Each row is a point on a landscape with many valleys, with its height.
A ball rolls from a point to whichever of its 4 nearest points has the largest drop for the distance, and stops where none of them is lower. Distance is the straight distance between rows; heights are no part of it.
megum: [152 177 115 122  95  91 169 113 138 139  84 146 165 124 119  93 136 134
 149 115 119 160 113  91 165 132 126]  (h 586)
vop: [121 140  79 136 186  93 117 146  97 131 155 115  93 131 170 141 116  97
 132 130 137 118 128 179 126 164 111]  (h 375)
barat: [ 92  93 177 136 103 129 108 119 160 112 120 164 153  98  85 185 108 146
 122 140 122  95 118  97 137 147 176]  (h 331)
Tulov: [146 137  57  60 204 101  91  86 103 146 134  90  90 133 148 105 115 126
 153 115 100 127 129 127 135 165 162]  (h 14)
zam: [173 154  91 119 202 105  96 119  72 158 158 116  87 172 173 125 123  63
 122 143 123  98 166 164 118 153 111]  (h 308)
saved: [158 182 155 123 111 142 162 100 103 162  71 147 172 150 146  84 171 123
 145 104 134 175 121  77 150 108  81]  (h 534)
bop: [157 126 133 135 190 153  84 114  89 148 142 141  75 207 191 129 141  70
 106 181 108  79 129 122  82 154  90]  (h 4)
zubig: [108 108 162 119  60 163 129 163 151 120 151 138 138 132 140 150 124 165
 104 115 160 134 155 138 132  29 113]  (h 121)
Fuf: [ 79 104  86 131 142  88  92 155 135 100 151 127 100  92 121 154 100 154
 141 147  99 107 121 154 113 186 142]  (h 430)
Nof: [141 135 122 151  71 105 165 148 177 132 140 103 133 115  83  79  90 151
 129 102 141 174 151 166 158  67 124]  (h 183)
noti: [171 126 158 113 139 163 118  51 109 132 100 149 153 151 130  87 200 117
 161 121  98  98 100  44  90 145 142]  (h 504)
kuvum: [175 157  95  93 186 146 117  97  84 140 121 109 108 164 148 118 142  81
 130 131 124 112 137 118 135 142 129]  (h 626)
Kad: [145 167 170 130 106 166 168 116 111 153  92 127 167 127 137 103 161 120
 118  99 155 167 137  89 145 102  87]  (h 459)
zego: [203 185 107  90 178 130 157  91  61 162 102 118 111 171 143 102 149  82
 140 129 141 142 159 124 154 122 113]  (h 582)
bupa: [135 131 145 117 135 173 111  87 120 124 116 129 151 137 128 124 158 110
 147 121 107 102 103  60 106 173 154]  (h 388)
Lamuf: [131 162 130 125  98 128 186 135 142 134 103 118 154 114 119 104 132 134
 123 113 145 169 129 116 154 106 120]  (h 182)
Tisus: [117 143 148 130 110 155 163 145 132 127 121 110 138 119 145 131 136 123
  96 105 158 164 150 131 144  81  99]  (h 98)
nusuz: [111 114 129 160 120  94 147 173 135  95 170 107 108 128 135 141 107 160
 124 130 163 149 146 227 118  95 102]  (h 56)
bir: [154 160 148 129  60  91 163 147 188 137  90 147 155 105  83  70 112 152
 122 107 123 165 125 119 167  92 117]  (h 201)
Didug: [142 108  82  69 224 103  48  93 125 162 142  97  72 165 181 117 111 119
 124 136  90  92 146 139 110 171 126]  (h 79)
pak: [129 132 176 125  55 151 164 144 159 135 116 134 156 113 118 108 123 150
 104 102 150 156 145 105 157  65 122]  (h 91)
foz: [177 139 137 141 180 194 117  99  74 153 127 142 101 187 153 125 169  68
  96 157 144 107 126  95  92 123 100]  (h 306)
tet: [180 182 103 111 177 144 159 108  71 164 117 114 114 153 156 122 151  63
 121 124 150 134 163 146 147 126  98]  (h 53)
soni: [121 109 208 131  74 196 142 127 141 148 125 137 175 120 137 130 160 134
 108 103 153 145 149  90 123  63 113]  (h 144)
puzu: [ 75  84 142 127 123 109 122 206 137  95 156 126 114 120 141 157 105 177
 135 179 130  96 134 208  77 161 143]  (h 569)
tipe: [ 94 120  90 121 182  97  90 160 112 119 156 117  83 132 166 142 114 129
 145 140 111 104 119 165 108 195 117]  (h 225)
Beva: [137 121 176 113  40 168 143 172 130 147 137 128 117 131 136  85 118 151
 105  81 156 165 144 120 169   4 111]  (h 157)
genut: [ 77  93 112 144 126  80 109 177 137  93 160 125 113 100 121 153  99 172
 137 166 117 108 123 200  98 160 133]  (h 525)
Teki: [152 135 156 126  49 111 159 157 194 143 113 135 142 122  73  75  93 165
 121 104 130 153 145 132 173  57 130]  (h 124)
mibuk: [ 86 109 143 137  99 132 120 165 144  92 136 131 138 122 138 177 124 164
 110 155 137 109 146 160 111 112 125]  (h 312)
fos: [125 139 128 142  83 132 173 153 152 125 138 103 115 116 126  99 110 145
 110  90 164 179 152 159 166  51 101]  (h 151)
gokev: [134  89 243 126  79 139 142 113 174 159  92 187 186 102  91 144 154 148
 133 100 147 106 115  83 141 100 163]  (h 140)
Zosa: [108 130 117 134 149 151 103 132 114 112 126 121 123 132 141 154 139 105
 128 137 117 112 112 103 123 164 130]  (h 170)
Zonor: [128 128  31  67 204  64  93  86 115 149 170  90  80 115 126  97  94 141
 158 107 106 143 120 146 135 173 164]  (h 49)
bave: [150 146 165 117  44 130 163 168 150 153 120 120 123 121 120  47 111 151
 105  78 143 182 137 124 174  24 102]  (h 265)
pifa: [144 124 141 154 173 192  99 113  95 129 130 142 110 179 158 144 172  82
 100 157 126 100 111 104  89 145 102]  (h 86)
kuvi: [141 125 144 152 156 199 118 112  98 130 122 137 141 167 140 147 178  89
 111 134 126 112 117  86  95 138 115]  (h 160)
depon: [109 117 157 132  78 145 144 137 158 115 123 140 159 109 106 166 124 146
 111 126 136 130 136 114 141 100 145]  (h 276)
Fizi: [ 79  73 104 148 105  74  92 141 166 101 143 135 112  71  68 165  68 156
 143 163 106 106 120 176 121 160 161]  (h 755)
Zup: [127 147  62 129 129  83 164 113 129 135 122 113 121 101  94  97 103 124
 152 119 121 157 108 138 149 156 163]  (h 633)
daro: [115 132 125 138  95 124 155 137 145 115 118 123 146 102 101 140 113 139
 112 125 124 145 127 117 149 120 145]  (h 256)
zuvog: [ 96  81  93 168  99  69 119 145 159  93 160 110 122  91  86 140  82 155
 143 147 120 136 127 201 119 133 144]  (h 653)
seki: [178 147  76  74 218  87 100  91  75 153 154  90  79 144 160 110 123  91
 136 117 114 124 157 156 140 154 150]  (h 136)
pife: [179 186 118  94 151 130 161  87  78 149  83 131 143 164 148  91 160 105
 153 123 136 152 130 102 155 119 114]  (h 829)
zotem: [126 141 112 143 169 140 121 137  99 127 127 121 113 153 168 160 144  90
 115 142 137 112 130 152 120 154 101]  (h 166)
tudet: [128 141 131 144 142 168 131 120 112 127 118 120 145 140 145 150 151 108
 115 128 130 130 125  98 129 138 119]  (h 192)
Mozu: [107 128 107 153 174  69 127 169 104 116 168 118  98 127 150 130 101 136
 139 144 142 132 116 220 103 176 115]  (h 549)
Mun: [ 60  89 102 120 152 102  59 160 140 117 155 130  92 102 137 157 101 159
 147 150  82  82 117 124  99 206 131]  (h 328)
dezul: [129 120 153 124  49 126 149 153 179 134 121 136 135 119  90 111  97 163
 114 110 144 142 146 121 157  47 138]  (h 101)
kuzed: [168 121 182 147 139 203 148  64 101 143 104 164 139 141 129  90 229 110
 149 121 108 104 108  54  76 121 124]  (h 477)
govop: [139 150 174 130  73 103 159 132 170 131  90 168 176 111  90  99 125 147
 129 116 127 149 117  85 161 114 133]  (h 269)
Noruk: [130 135 107 165 122 103 173 137 138 114 151  96 123 113 116 115 107 131
 113 108 158 174 135 187 151  93 112]  (h 267)
nuvu: [156 173  85  81 137  81 133  89 108 129  93 127 129 132 131  83 130 133
 176 123  96 144 109  86 157 151 158]  (h 21)
tini: [110 110 128 135  92  98 139 132 175 112 114 139 141  89  67 146  91 144
 125 142 122 130 122 126 147 139 170]  (h 373)
biz: [ 97  93 166 129  76 126 118 140 178 109 135 163 149 107  90 180  99 165
 113 138 147 100 138 132 134  86 156]  (h 351)
Fonis: [122 122 181 132  90 135 144 118 152 131 108 156 172 105 102 143 132 134
 129 120 131 126 122  72 133 141 156]  (h 289)
vav: [117 107 102  93 180 159  51  94 131 125 136 115 103 152 157 130 130 116
 128 138  82  77 110  77  86 184 139]  (h 173)
podi: [114 134 147 153 138 158 134 158 117 116 128 120 137 142 155 164 148 113
  98 138 153 137 141 145 126 111  93]  (h 142)
Nezi: [167 164  71 116 215  66  99 121  66 153 191 113  86 150 173 123 107  84
 129 122 128 124 155 189 129 167 131]  (h 46)
rede: [ 99 113  80 143 124  94 130 129 143 106 140 116 118  89 104 143  97 137
 135 138 111 130 115 144 131 158 151]  (h 498)
Tevil: [130 114 203 151 102 188 148 100 127 141 111 146 180 120 117 129 180 121
 125 109 132 125 135  69 120 113 129]  (h 216)
pur: [156 149  82  61 172 109 101  82 105 137 108 102 113 144 139  97 127 126
 165 126  96 127 120  95 137 162 163]  (h 69)
Selen: [128 107 223 113  54 161 141 134 168 154 120 167 171 108 109 117 130 159
 111  92 153 131 141  94 144  55 144]  (h 100)
niv: [138 145 177 132  95 148 154 105 128 137  94 149 180 126 123 113 163 124
 140 106 128 144 121  63 134 127 114]  (h 317)
kuf: [122  84 210 114  67 144 126 125 194 150 114 184 159 119  76 158 105 175
 123 106 170  97 110 106 143  61 167]  (h 149)
Sune: [142 118 111 147  87  72 155 134 188 131 110 120 143  89  43  90  83 136
 142 134 118 162 122 150 158 130 153]  (h 96)
kuzu: [ 88 108 152 124  90 135 137 193 144  89 157 134 125 138 154 169 123 186
 122 154 157 109 155 193  99  77 109]  (h 542)
puge: [103 121 115 151 107 120 153 157 145  94 144 113 127 112 132 152 114 142
 111 129 152 151 146 178 139  90 110]  (h 64)
nuva: [126 119 148 154 170 170 102 148 103 122 126 132 117 166 165 166 156  94
 112 158 127 104 122 129  95 156  92]  (h 120)
rege: [ 84 107 132 132 161 121  99 188 119 107 141 123  93 145 171 156 125 133
 135 167 108  92 123 163  94 202 113]  (h 230)
Savuv: [ 97 108  66 149 156  69 108 147 124 108 169 115 103  89 115 132  89 140
 144 136 115 135 101 189 109 177 137]  (h 514)
zipiv: [109 121  39 133 151  65 113 115 125 131 160 109 106  83  92 115  83 138
 160 124 107 144  96 158 130 176 162]  (h 320)
satu: [121 140  76 128 158 120 131 129 115 117 129 110 115 116 138 140 119 110
 136 125 122 128 119 134 137 164 141]  (h 32)
nit: [124 126 103 123 188 130  73 138 110 132 136 119  85 174 178 144 126 103
 136 151 113  88 124 135  98 181 104]  (h 80)
Begiz: [ 81  91 138 142  98 106 102 162 153  87 139 151 131  96 111 184  99 174
 123 168 121  96 126 167 115 132 147]  (h 466)
denof: [169 151 168 141 145 209 153  86  79 159  95 143 151 157 136  93 196  96
 122 119 152 138 121  79 107 103  84]  (h 796)
guv: [174 159 131  85 133 109 106  61 108 129  84 146 160 161 140  88 176 130
 176 120  95 129 104  52 131 137 136]  (h 570)
sizut: [116 106  99 166  98  88 142 143 165 105 161 106 125 108  85 131  92 149
 132 127 142 159 142 191 141  98 133]  (h 366)
ninus: [145 121 170 148 130 201 137  90 111 136 112 139 164 133 119 120 191 107
 137 117 126 110 118  53  96 142 126]  (h 303)
Por: [ 94 120 100 150 128 106 126 152 128 101 146 117 123 110 132 161 119 142
 118 139 131 133 122 174 132 144 127]  (h 284)
tad: [143 104 112 105 194 156  61 100 116 130 137 117  87 183 173 132 139  99
 116 152  93  79 106 103  81 174 118]  (h 87)
mim: [107 103 132 145  70 110 136 140 181 106 136 142 136 103  81 161  89 159
 114 141 136 131 142 149 137  81 150]  (h 368)
neka: [153 117 194 165 136 231 143 101  99 156 115 144 148 143 136 114 209  98
 104 120 147 135 126  83  84  99  94]  (h 682)
madin: [149 150 107 113 173 169 123  99  93 132 112 113 122 163 144 129 153  91
 132 131 125 117 119  93 122 147 130]  (h 380)
meki: [ 96 116 106 124 124 121 103 129 142 109 126 136 125  96 114 157 104 127
 132 136 100 106 111  97 133 175 156]  (h 601)
rer: [ 89 115 127 147 137 134 109 165 122  98 131 131 127 130 150 179 135 133
 123 149 115 108 126 141 115 161 125]  (h 200)
rulun: [128 160 105 122 121 131 166 124 119 129 112 119 143 116 126 121 126 116
 128 121 136 151 124 111 148 137 131]  (h 263)
Fek: [132 149  72 150 163  87 156 129 101 126 152 107 111 116 130 131 107 108
 125 113 144 154 113 187 149 142 129]  (h 478)

Call two points neighbours if one is among the 4 nearest of the other. Go from one point of each pair to the other, from neighbour to neighbour, staying as low as possible. Name the highest point that can't be avoided.
bop / tet | madin
satu / Nezi | Zosa
Nezi / Sune | Nof
Nezi / nuvu | seki
nuvu / Tulov | pur
nuvu / bop | nit

For each start below, name the point where the ball stops.
denof | bop
barat | pak
noti | bop
kuzed | bop
